Each scene shows the same named points in several views. A view is turned or mirrored, shifted and resized as a whole, has a little noise and may leave points out.
In the rows, 128 means zero.

Scene 1
View 1
bebe: [133 141 116 159 136 153 118 171 136 125 127 146 112 113 132 126 104 163
 126  70 114 177 127 120 120 178  97  98 135 145 105 127 115 116 136  87
  75 145]
Nid: [137 137 131 110 134 163 129 157 118 103  88 150 124 144 169 127 115 134
  97 139 106  91 115 143 113 129 143 143 134 129 165 137 164 127 197 138
 161 139]
zimud: [127 131 126 114 137 152 138 163 105 100  87 158 135 139 152 115 104 114
  86 144 118  98 105 144 126 111 184 147 142 120 130 142 136 120 201 145
 176 127]
Dep: [132 135 128 113 135 157 132 158 112 101  89 154 127 139 160 122 111 128
  93 136 111  97 111 141 118 125 158 143 136 125 148 140 151 123 196 139
 161 134]
Fer: [166 165 127 120 124 178 113 163 141 137 114 150 111 137 165 138 115 199
 116  82 103 148 125 144  72 187  46 107 121 146 192 116 190 159 154  95
  76 157]
zil: [106 121 114 173 146 137 122 170 128 106 124 142 114 104 125 117 102 127
 129  78 115 173 125 106 152 160 146 104 145 138  57 136  71  82 142  97
 103 134]
niza: [131 135 126 118 136 156 136 162 108 106  95 156 129 135 152 119 106 127
  91 131 118 110 109 141 118 124 164 140 140 123 131 140 138 122 191 133
 159 131]
sufed: [103 111 123 154 146 139 128 158 121  86 101 139 119 118 142 118 108 100
 119 122 109 118 120 117 164 125 182 129 149 131  83 145  92  76 176 131
 158 130]
beza: [105 116 121 161 146 143 123 160 128  94 107 137 115 115 144 122 112 114
 126 106 107 132 127 111 157 141 157 118 146 138  89 142  96  79 164 120
 137 137]
zafin: [166 162 133  79 122 175 138 162 103 124  85 168 135 156 164 123 108 159
  71 145 120  94  98 169  69 129 135 151 124 118 197 132 198 173 210 139
 155 139]
Forag: [125 130 131 143 139 160 112 150 145  99 101 130 109 130 171 136 122 142
 130 113  92 108 131 122 135 152 107 123 137 147 158 134 154 101 170 122
 130 152]
Ret: [123 127 122 130 138 151 131 162 112 101  97 151 127 129 151 119 106 119
  99 125 115 115 112 133 133 127 168 138 141 125 118 142 124 109 185 131
 156 132]
bom: [138 147 109 142 130 146 131 182 107 138 123 164 128 114 114 109  91 155
  97  75 135 191 107 131 105 162 138 106 135 129  76 132  96 131 146  92
  88 131]
fes: [105 114 129 165 150 155 107 145 158  81 102 118  97 123 174 143 129 125
 151 107  79 103 144 107 165 156 109 115 143 154 142 136 135  70 165 122
 134 152]
luk: [119 126 127 157 145 157 111 154 148  98 107 128 104 122 164 136 121 140
 138 101  91 122 136 114 143 160 106 114 139 147 140 133 134  91 160 113
 119 149]
Tefe: [145 147 125 112 130 157 133 167 108 119  99 162 131 134 147 117 103 146
  89 120 124 128 106 146  98 137 147 134 131 123 136 134 143 140 183 123
 138 135]
numin: [152 150 129  97 125 164 134 165 106 121  92 163 133 144 156 121 106 151
  81 135 119 107 103 155  87 130 142 144 131 120 167 133 170 154 197 133
 149 136]
pavuz: [134 142 116 142 135 152 122 171 124 124 116 152 120 120 135 120 103 152
 110  86 119 163 119 128 113 163 121 111 135 135 108 130 119 120 152  99
  98 139]
Tof: [160 160 121  98 121 162 142 177  92 139 105 176 140 137 135 111  93 162
  69 115 138 147  93 159  72 141 146 134 129 116 134 131 151 169 183 117
 123 131]
View 2
Tof: [130  92  91 145 108 154 128 179  72  99  84 137 111 184  84  84 126  89
 141 133 201  84 105 160 122 130 143 118 104 111 111  62 107 145 122  93
 161 135]
Fer: [148 145  51 131 137 180 118 152 104  94 101 196 114 107 102 129 160 105
 122 114 194 205 141 212 176 189 139 116 117 123  64  76  90 131  82 189
 172 105]
zil: [120 106 145  79 139 103 168 140 214 144  94  84 139 156 165  82 114 166
 135  85 100 140 119 142 106 146 166  96 105 152 133  93  96 102 123 153
  91 145]
Dep: [113 135 115 172  97 170 129 154  99  90 109 119  98 170  99  60 105 122
 103 143 178 117  67 150 115 136 129 121 113 121 125 138 124 100 142 103
 127 130]
zafin: [126 131  74 193  95 198 106 175  35  70 106 162  88 168  60  77 123  80
 113 160 231 116  77 174 138 144 121 129 116 102 100 111 123 129 125  99
 171 117]
luk: [122 154 118 134 126 159 143 132 173 110 118 127 112 123 139  84 118 157
 105 110 136 189  96 167 131 166 137 109 114 144 110 139 107  84 119 168
 109 125]
fes: [118 169 126 141 121 164 141 127 179 107 124 126 107 119 144  78 112 168
  89 114 128 202  83 166 133 170 135 112 115 148 113 166 114  67 125 174
 100 120]
sufed: [106 125 160 134 110 131 157 141 177 120 109  75 115 172 144  49  91 164
 109 118 121 117  68 126  93 130 146 106 108 143 148 148 120  80 148 114
  87 144]
numin: [122 125  92 173  99 180 120 166  70  85 102 144 100 169  82  77 117  98
 116 144 205 113  81 166 129 141 129 126 115 111 108 109 119 122 125 104
 152 123]
zimud: [109 124 132 171  93 160 132 158 102  94 106 101  98 186 100  47  96 125
 110 146 174  90  57 137 101 124 134 121 109 123 138 138 128 101 150  86
 120 137]
Tefe: [124 116 104 148 110 156 132 165 101 100  97 129 109 168 101  77 117 112
 123 132 181 115  93 163 123 140 138 115 109 122 115  98 113 121 125 112
 142 132]
bebe: [136 117 102  82 145 127 152 143 180 133  92 134 137 130 146 110 140 141
 135  86 132 171 142 175 138 168 159 102 108 142  99  69  87 117  99 175
 126 131]
Nid: [119 144 107 179  97 180 123 155  93  83 115 131  94 160  94  64 109 121
 100 147 186 135  65 160 123 145 124 126 117 120 117 144 128  97 135 115
 133 126]
Ret: [114 124 133 149 105 152 139 152 133 107 106  99 108 172 118  57 103 138
 112 129 155 114  72 141 105 132 137 116 108 130 134 129 120 101 142 109
 114 138]
Forag: [120 162 110 151 118 170 135 138 146 100 119 137 102 126 126  81 117 146
  94 121 152 187  85 171 137 166 131 116 117 137 107 149 114  83 122 160
 118 119]
niza: [115 125 123 161 101 158 134 159 109 100 105 114 105 177 106  61 106 125
 111 137 172 108  72 147 112 135 133 117 112 124 128 125 121 105 138 106
 124 136]
beza: [115 129 149 120 120 133 156 139 186 125 108  89 120 157 149  62 103 166
 112 108 118 140  85 138 105 143 148 106 108 148 137 137 111  86 137 134
  90 140]
View 3
Fer: [152 103 108 138 137 127  96 125  92 177 109 161 151 140 136 131  95  73
 113 128 137  81  75 129  94 136 127 139 170 125 159 152 150 146  98 149
 101 120]
Ret: [107 137 124 154 162 118 125 138 130 136 125 122 144 149 148 118 122 129
 142 127 113 114 150 111 105 132 112 134 153 126 139 123 115  95 114 133
 101 144]
zil: [ 80 119  98 151 138 132 115 142 119 100 130 158 143 132 109 122 127 147
 152 102 124  78 147 114  99 131  86 112 159 128 135 130 111 128 141 113
  86 134]
Dep: [121 139 134 156 169 112 126 134 131 152 120 111 145 154 161 113 118 119
 137 137 112 125 144 115 106 137 121 144 150 126 140 122 118  89 102 142
 106 145]
luk: [105 126 109 141 151 131 121 133 107 137 120 159 144 149 127 142 112 132
 129 118 122  90 128 105  85 117 113 123 164 128 144 159 141 106 106 134
  99 141]
Nid: [129 137 132 150 167 116 125 131 124 162 117 120 145 157 161 123 112 113
 130 138 115 122 133 112  99 130 127 145 154 127 143 135 131  88  94 147
 106 144]
Tof: [141 119 126 157 152 111 103 138 127 159 118 114 150 138 155  98 114  85
 141 134 125 110 115 137 119 156 118 149 151 124 144 100 109 132 115 138
 100 127]
numin: [142 131 133 153 163 111 114 132 124 169 116 112 149 152 164 111 110  94
 131 140 118 120 122 124 108 143 130 151 153 123 147 119 124 105  98 146
 106 137]
beza: [ 87 132 110 149 153 127 126 138 124 115 128 144 142 146 128 129 125 149
 145 114 116  97 155 107  96 122 100 119 158 126 134 138 120 101 123 125
  94 144]
sufed: [ 84 139 119 152 162 123 132 139 132 115 129 131 141 149 135 124 128 155
 148 118 111 108 168 104  99 124 100 122 151 126 131 129 112  88 121 123
  96 151]
zimud: [115 142 134 158 171 112 129 136 136 145 124 106 144 154 162 111 122 126
 143 136 110 129 154 113 107 136 117 143 148 127 136 114 112  84 107 140
 105 148]
fes: [101 129 110 139 154 134 128 130 106 137 120 161 142 153 129 150 113 142
 125 118 119  92 134  97  79 107 114 119 166 128 146 171 148  93 102 136
 100 145]
niza: [118 136 128 156 166 115 123 137 129 146 122 117 144 151 154 115 120 120
 139 133 114 118 145 114 105 137 116 139 151 126 139 120 117  97 107 137
 102 143]
pavuz: [112 114 107 150 141 126 106 136 114 133 121 148 147 134 126 118 116 113
 139 115 128  86 120 123 104 137 104 126 159 126 143 128 119 134 125 128
  93 127]
bom: [105 113 104 155 135 125 100 143 123 118 127 142 148 125 123 104 124 113
 153 109 129  82 128 132 114 149  95 124 157 125 139 106 102 149 142 117
  87 125]
Tefe: [128 127 125 153 158 115 114 135 125 153 120 121 147 145 151 109 115 105
 138 132 120 111 127 124 108 145 117 142 153 125 144 117 118 115 111 139
 100 134]
Forag: [116 129 116 142 156 127 123 128 108 150 117 150 144 154 138 141 109 126
 123 125 119  99 126 104  86 117 121 127 163 127 147 158 144  99  99 142
 101 142]
zafin: [159 131 142 154 168 107 113 129 124 188 112 105 149 156 175 109 105  79
 125 150 119 129 112 127 111 147 140 160 151 124 150 119 128 103  88 156
 112 135]
bebe: [109 108  98 145 133 133 103 136 104 129 122 165 148 131 114 127 114 113
 136 108 133  72 114 123  97 133 101 120 166 126 144 139 127 147 128 124
  88 125]
View 4
Tof: [175  89  51 150 130 117  67 142  67 148 143 135  92 162  83 144  98 150
 119 123 205 106 150 114  82 131  91 142 156 170 126 132  94 131 134 102
  77 110]
pavuz: [178  92 125 151  56 130 103 114 104 140 117 131 117 166 133 160 123 146
 145 148 180 133 139 119  86 113 126  82 153 146 149 146  96  96 145 107
 105  94]
Nid: [154 118 112 136 125  88  97 132  91 150 148 138 146 139 136 132  89 153
 115 116 161  61 102  98  93 164 157 172 177 154 119 137  99 157  85 117
  99 110]
Ret: [189  98 120 146  98 128 102 130 111 130 148 121 155 173 128 143  99 150
 113 133 133  88 113  88 101 146 169 159 172 144 131 154 100 138 120 106
 126 117]
zil: [209  76 165 154  17 167 123 104 141 115 111 112 149 198 149 167 131 145
 145 168 127 155 134  98 100 106 167  73 155 123 160 166 100  81 173  97
 149 101]
Fer: [107 129 118 139  74  49  96 106  69 184 100 161  85 101 160 147 118 145
 165 123 252 111 134 157  62 136  82  52 150 165 145 109  93  99  90 134
  45  68]
fes: [148 126 199 134  45  90 137  99 132 148 114 136 172 139 201 147 116 147
 146 140 139  92  89 106  95 154 191 101 174 125 145 147 102 115  90 130
 125  85]
numin: [156 109  75 140 142  91  83 141  73 152 151 141 120 142 111 134  88 152
 114 113 190  72 120 108  84 154 122 167 169 166 119 131  99 151  98 115
  80 108]
zafin: [138 117  54 136 170  69  68 147  55 166 156 147 108 124 103 127  80 154
 111 102 210  53 118 114  81 168 108 186 173 177 109 120  96 166  76 120
  60 110]
zimud: [189  99  97 144 133 126  96 144 101 130 161 122 157 173 111 137  86 155
  99 125 132  67 112  78 104 157 171 197 178 151 118 155 101 160 113 105
 125 127]
Dep: [169 108 105 139 125 105  97 136  94 140 154 130 150 155 127 136  88 153
 111 122 153  69 105  91  98 156 159 176 175 152 120 144 100 155  99 113
 111 116]
luk: [151 116 178 138  48  98 128 103 121 149 115 133 155 142 185 151 118 148
 146 140 152 100 103 112  92 144 170  93 167 132 146 143 102 108 102 123
 117  86]
beza: [196  94 166 148  49 147 125 113 138 122 127 115 169 183 157 153 115 149
 129 152 114 113 111  90 107 130 191 119 168 126 147 163 104 112 137 105
 149 105]
bom: [203  70 102 159  54 160  89 121 103 127 117 122 101 187 103 165 127 143
 143 153 182 160 160 117  85  94 113  76 145 148 154 149  93  81 180  94
 111  97]
niza: [181 100 103 143 117 118  96 135  97 132 150 127 144 164 119 138  94 152
 112 129 147  84 114  90  98 151 157 169 173 150 125 147 100 146 114 106
 116 115]
Tefe: [174  99  87 147 116 115  89 133  87 143 143 133 122 159 112 145  99 151
 118 128 177  92 129 106  89 141 127 146 165 159 130 140  98 133 121 108
  96 109]
sufed: [208  91 165 149  59 153 128 119 139 118 140 112 181 191 151 150 109 150
 120 151  99 103 104  74 111 137 207 141 172 126 141 169 105 122 135 103
 160 114]
View 5
sufed: [121 126  66 129 119 135 137 128 111 181 147 148  90 126 129 118 154 117
 134 140 129 135 137 137 116 119 163 115 134 146 136 134 122 135 146 114
 130 117]
Nid: [117 140  81 131 131 143 129 149 124 152 161 120 115 107 119  97 124 118
 133 106 112 105 113 119 130 127 123 119 110 117 132 109 129 114  93 100
 113 113]
pavuz: [147 110 100 147 133 114 141 112 145 134 141 139 142 134 139 136 151 112
 133 142 108 113 103 140 126 144 135 125 116 139 128 111 145 157 127 114
 120 117]
bebe: [155 100 109 151 134  99 139  98 159 122 143 142 161 148 142 145 165 114
 133 147 104 109  98 148 129 148 136 128 117 139 120 114 146 169 130 117
 116 124]
numin: [134 140  92 138 137 149 140 151 131 141 148 114 123 102 127 102 113 108
 135 108 105  96  98 113 128 140 113 121 100 120 137  95 140 118  86  96
 118 101]
Tefe: [140 133  92 140 135 142 143 141 133 145 141 124 124 111 132 115 126 107
 135 122 110 106 103 122 127 141 122 120 105 132 137 101 143 131 106 102
 125 106]
zafin: [132 149  95 137 143 158 136 160 135 134 151 104 127  91 123  92  96 106
 138  93 100  86  90 104 134 143  99 120  89 112 138  85 143 108  65  90
 114  99]
Fer: [143 111 124 150 143  99 122 116 173  94 167 116 186 133 129 119 137 123
 135 114  90  81  78 133 147 147 101 134  98 109 109  97 146 145  73 106
  92 126]
beza: [124 118  73 133 120 120 135 117 124 168 149 149 111 134 127 124 164 121
 134 142 125 131 130 144 120 121 159 119 132 141 130 134 125 143 144 115
 123 123]
Forag: [114 121  86 132 126 110 116 125 138 142 176 130 133 130 117 106 153 132
 132 116 112 108 116 137 135 120 137 124 121 116 116 127 124 129 102 112
 104 131]
Tof: [156 132 106 148 142 149 153 140 139 134 124 119 135 106 142 123 114  95
 135 124 101 100  87 117 127 156 112 121  95 136 142  83 154 138 100  98
 129  94]
zimud: [123 143  72 130 128 159 142 153 111 172 143 128  91 102 125 102 120 109
 135 118 119 119 120 118 119 129 137 113 113 133 144 109 131 116 114 100
 130 102]
niza: [127 135  79 133 130 147 140 143 120 161 144 128 105 109 127 108 127 109
 133 121 116 114 116 121 122 131 134 117 112 131 139 110 133 123 113 103
 125 108]
fes: [106 116  78 130 121 100 111 116 135 149 182 138 130 139 115 108 166 139
 133 122 116 117 127 147 135 111 152 123 130 116 111 140 115 134 117 118
 101 141]
Ret: [128 134  76 134 127 141 139 139 119 166 145 134 101 116 128 112 137 111
 135 126 120 120 121 127 122 128 143 118 120 137 139 115 130 129 123 106
 126 109]
bom: [164 109 105 152 135 121 158 108 147 136 120 144 143 137 151 150 151 101
 133 157 109 117  99 141 121 154 136 125 114 154 135 105 155 169 142 113
 135 107]

Which points are out of place in each view (at most two, in the order of its rows)? Write - if all are in place.
view 1 => fes
view 2 => Tof
view 3 => Dep, bom
view 4 => sufed
view 5 => bebe

Scene 2
View 1
retir: [112 158 137  86 129 114 109 134 131 136 114 116 124 169 125 148 126  91
 114 148 123 139 171 140 107 141 102 133 168 147 151 103 126 133 110  93
 119 145]
firo: [126 153 139 105 135 128 145 145 117 117 111 113 145 137 140 138 102 136
 119 139 125 113 130 146 120 134 103 139 160 137 123  81 145 142 128  54
 154 116]
Dukar: [147 206  95 108 142  98 140 128 103  68 100 184 153 198  95 167  54 145
 104 122 175  77 113  98 106 196 170 125 142  87 133  94 160 109  47  47
 187 109]
Koz: [104 113 170  83 130 136 113 147 128 182 117  64 132 137 176 125 168 106
 123 169  80 159 178 185 114  88  48 149 186 177 138  87 119 167 168  89
 104 152]
zeti: [118 144 152 109 128 142 165 152 137 110 127  85 131  84 131 129  95 124
 132 123 118 116 131 144 133 131  88 133 160 158 107  80 144 142 159  56
 144 107]
dak: [111 114 174 103 130 154 155 160 138 150 126  52 132  74 166 115 133 124
 135 143  87 135 144 176 134  94  51 145 173 178 105  72 136 165 197  62
 127 119]
zutim: [125 168 130 107 132 120 145 142 130 101 120 121 133 136 114 146  90 120
 122 128 137 111 137 127 116 157 117 129 158 133 127  90 142 127 113  62
 149 115]
lefem: [142 170 122 113 141 122 161 145 108  91 106 139 159 148 130 143  72 160
 117 127 144  85 104 134 123 152 129 137 149 117 112  77 162 133 104  34
 182 101]
sidiz: [102 123 170  96 126 144 142 154 143 149 126  60 121  89 155 123 137 107
 133 144  91 144 161 169 128 107  54 139 175 180 121  84 127 157 180  80
 116 128]
Posa: [117 144 152 105 131 141 157 154 133 118 124  88 132  92 138 129 103 125
 133 128 116 117 134 150 130 129  84 135 163 157 112  81 142 145 158  58
 142 111]
rapu: [148 189 107 112 142 109 149 136 100  81  99 165 161 179 115 159  66 160
 108 128 160  81 105 118 111 174 153 131 148  98 122  83 160 125  72  36
 185 103]
dugo: [ 94 111 180  99 123 157 153 161 151 153 136  38 115  56 157 115 141 100
 142 141  82 148 162 176 137  94  40 139 176 194 113  80 127 159 207  78
 109 124]
Vipaf: [123 137 156 108 131 146 167 155 129 120 122  83 142  87 149 125 105 140
 134 131 109 111 123 159 135 120  80 140 161 158 103  73 148 154 168  47
 150 105]
mut: [ 94 122 172  86 124 137 119 147 147 165 128  58 113 112 153 127 156  86
 131 153  88 161 185 169 118 104  52 138 182 186 138  95 115 151 174 101
  95 148]
View 2
sidiz: [132 132 106 127 101 155 165 142 119 135  76 110  93 122 106 147 149 138
 124 148 139 110 117 100 156 112 101 135 147 160 120 149 111 132 130 149
 121 137]
mut: [122 121 108 132 108 150 159 142 101 137  66  97 107 138 109 146 146 139
 140 151 132 113 110 107 163 116  95 142 147 162 126 153 105 121 133 162
 125 149]
dugo: [130 127 103 121  93 162 180 145 126 134  66 109  87 118 103 149 159 137
 117 148 141 109 119  96 155 112  99 137 149 173 119 147 116 136 131 153
 118 137]
rapu: [174 177 114 133 118 105 101  85 109 136 164 132 127 122 117 133  62 135
 171 137 119 125 149 134 101 109 151 126 130  72 109 129 117 141 129 114
 122 129]
retir: [138 141 113 138 121 122 124 114  87 138 108 103 130 142 114 138 100 141
 171 148 121 120 122 128 137 116 117 138 136 117 123 147 105 120 133 148
 130 150]
dak: [140 144 105 125  99 159 166 141 132 137  83 118  85 115 105 145 149 133
 115 145 142 106 119  93 151 109 103 131 150 156 115 148 112 139 128 139
 115 129]
zeti: [153 149 106 119  95 144 155 122 129 134 109 122  97 111 107 144 124 136
 133 144 134 116 136 106 128 110 125 130 139 135 113 136 123 143 130 133
 116 130]
Dukar: [174 171 114 128 120  93  93  74  99 134 173 126 143 125 118 131  45 142
 193 140 110 134 155 146  90 114 160 128 121  63 112 125 122 137 133 118
 125 137]
lefem: [172 173 110 128 110 119 116  98 123 135 150 134 113 115 113 135  82 136
 153 137 125 121 145 122 110 107 144 125 135  90 107 131 118 145 129 113
 117 124]
Vipaf: [153 154 106 123  98 145 149 123 133 134 109 127  93 111 107 142 127 135
 125 140 137 113 132 103 134 108 121 129 142 132 112 139 119 146 128 128
 114 124]
firo: [155 158 110 131 111 130 130 113 115 136 123 123 110 123 111 140 104 136
 148 141 129 115 131 117 127 110 124 131 139 112 113 140 111 136 130 128
 119 132]
Posa: [151 148 107 121  99 140 153 122 123 134 108 121 101 114 109 142 122 137
 136 143 132 118 134 108 130 111 126 132 140 134 114 136 123 140 132 134
 117 132]
Koz: [124 135 111 148 122 153 144 147  98 141  69 101 102 144 109 145 145 136
 133 148 139 103  98 104 174 111  83 136 154 150 126 162  91 120 126 151
 126 145]
View 3
Dukar: [ 88 212 144  56 119  95 165 166 202 114  79 115 115 141 124 111 140 153
 136 122 109 157 213 145 141 155 101 109  73 132 110  75 184 150 114 179
 102 138]
Posa: [181  73 111 118 164  89 132 117 141 107 168 126 113 139 146 124 144 140
 128  76 117  99 118 131 129 126 132 124 106 123 123 143  86 130 140 113
 139 117]
lefem: [138 138 120  92 144  62 146 151 170  99 109 129 108 148 124 108 145 134
 131  92 106 126 189 123 140 154 129  95  85 135 111 107 145 142 103 147
 108 132]
dak: [216  31  99 143 181  78 120 105 121  95 182 134 106 140 155 128 148 130
 126  58 124  79  95 119 110 123 149 119 120 122 130 169  54 125 140  95
 137 113]
mut: [203  60 119 134 176 135 133 101 132 105 184 122 110 119 172 145 140 155
 126  83 142  86  66 144  76 105 129 152 130 109 151 175  36 125 180 103
 139 111]
zeti: [181  69 108 119 164  74 130 119 140 105 167 128 113 148 141 118 146 133
 127  72 110  98 124 126 143 130 138 117 101 126 114 140  96 130 132 111
 138 118]
zutim: [141 130 129  89 146 100 147 133 168 114 138 119 117 140 139 121 140 148
 130  97 116 124 152 141 138 135 119 124  93 124 117 116 125 139 137 138
 128 126]
sidiz: [204  50 110 135 177 104 128 107 127 103 184 127 108 132 161 134 143 143
 125  72 129  87  87 135 103 115 138 137 121 116 135 169  52 127 158 100
 140 114]
firo: [162 110 118 107 154  84 142 135 157 102 131 130 107 136 142 121 145 140
 130  89 119 112 147 128 111 141 129 114 101 125 126 130 108 137 128 133
 116 123]
View 4
Koz: [144 131 139 143 226 134 161 140 154 159 118 121 194 125 157 103  94 126
  96 114 121 142 127  81 173 101 122  54 109  88 147 109 156 133 145 148
 101  95]
Vipaf: [109 118 129 153 175 161 155 110 138 144 109 129 143 151 133 124 121 148
 165 125 123 153 132 109 102 102 116  75 129  90 136 125 149 108 144 128
 122 131]
firo: [133  95 125 149 167 133 125 107 136 129 121 116 131 136 134 123 133 148
 141 139 118 129 133 106  94 116 122  85 122  95 127 128 138 108 161 131
 102 126]
dak: [111 139 135 152 204 171 179 125 148 162 103 134 174 148 143 115 100 139
 150 114 127 163 129  98 139  92 116  59 130  85 148 116 158 122 136 135
 128 117]
dugo: [116 152 151 149 210 167 197 122 147 164 101 133 196 140 145 117  96 137
 145 112 123 171 124  93 151  81 119  55 133  86 160 112 164 142 127 137
 129 131]
zutim: [144  98 137 145 153 121 120  92 123 119 121 108 129 126 128 131 147 154
 140 152 109 122 131 111  77 109 130  98 128  97 133 129 136 121 159 130
  93 150]
zeti: [116 120 135 151 173 156 156 106 134 141 110 126 147 145 131 127 124 149
 161 130 121 151 131 109  99  98 120  78 132  91 141 123 149 119 145 129
 119 139]
rapu: [143  60 115 151 130 111  76  87 123  98 134 103  81 132 121 132 168 159
 149 163 111 102 137 123  39 134 124 114 117 101 109 141 121  89 180 123
  85 138]
retir: [168 106 144 139 179 100 124 108 130 126 129 102 163 104 140 120 132 143
  97 146 104 114 125  94 121 106 134  87 115  98 140 119 140 140 161 142
  80 133]
sidiz: [127 137 145 147 201 149 175 120 144 155 109 124 183 134 143 117 104 139
 132 120 119 155 126  96 143  90 123  65 127  89 153 114 159 136 138 138
 117 127]
Posa: [119 119 137 151 174 150 151 105 134 140 110 122 148 140 132 125 125 148
 154 132 117 146 131 110 101  99 121  79 131  92 142 123 148 120 145 130
 114 141]
lefem: [126  83 116 154 148 135 107  96 131 118 123 114 100 145 126 129 149 153
 160 147 118 124 137 120  62 122 119  96 124  96 117 136 132  92 166 124
 102 130]
mut: [146 142 154 142 214 132 176 126 145 154 110 117 203 117 147 113  99 133
 105 124 116 148 123  83 162  86 128  61 124  91 160 107 158 151 138 144
 106 124]
View 5
Dukar: [118 132  95 189 151 114 105 112 119 129 117 171  89 158 137 147 114 138
  96  47 109 169  93 148 113 185 142 132  72 139 128 158 146 106 107 125
 132  60]
retir: [109 140 123 136 129 113 125 112 108 135 124 118 134 129 147 142 167 115
 117 116 130 167 131 129 130 134 149 112 100 107 155 125 146 135 133 128
 123  74]
zutim: [125 128 132 146 145  99 121 126 125 133 122 126 114 135 122 141 140 129
 117  87 128 155 130 135 123 147 146 136 104 119 128 131 134 126 140 129
 127  85]
sidiz: [112 131 162 102 136  88 141 128 122 129 122  87 132 107 113 129 160 113
 142 134 143 145 151 124 137 109 147 121 123  97 130 114 134 148 167 135
 126 102]
lefem: [112 131 128 158 153  93 123 120 125 122 115 143  86 134 113 133 111 130
 120  69 118 151 106 144 122 162 138 130  88 127 107 150 141 120 136 131
 136  84]
rapu: [112 134 111 175 153 104 114 114 121 122 114 161  86 143 126 138 110 132
 109  57 112 160  96 147 118 176 140 127  77 133 117 154 145 113 122 127
 135  70]
mut: [109 135 155  99 125  97 140 122 115 133 125  82 147 107 131 133 180 108
 138 147 145 152 156 118 140 102 150 112 127  92 149 109 137 152 163 132
 121  96]
dugo: [117 128 176  88 138  81 146 136 127 130 125  72 136 102 103 127 163 114
 147 139 147 138 163 119 138  99 147 127 136  94 125 107 126 151 179 138
 125 111]
Posa: [119 126 152 124 147  87 131 133 129 128 121 107 114 119 106 132 139 125
 133 102 134 144 138 132 128 131 143 134 115 112 117 126 131 135 158 133
 129  98]
Vipaf: [114 128 159 120 149  82 138 132 128 124 119 104 104 114 100 127 131 125
 140 102 133 139 136 132 130 130 142 130 113 110 107 129 132 136 164 136
 135 103]
Koz: [ 90 144 156  97 124  94 150 110 104 124 122  85 136  96 133 124 173  97
 146 155 141 155 143 122 146 100 148  94 114  88 146 115 150 158 163 132
 128  95]
zeti: [120 125 157 122 149  85 132 134 130 129 121 107 112 119 101 130 135 126
 135 103 134 142 140 131 128 130 143 135 117 111 113 125 129 134 162 133
 132 101]

Which points are out of place in each view (at most two, in the order of its rows)? Write - if all are in place.
view 1 => zeti
view 2 => sidiz, retir
view 3 => Posa
view 4 => lefem
view 5 => zutim
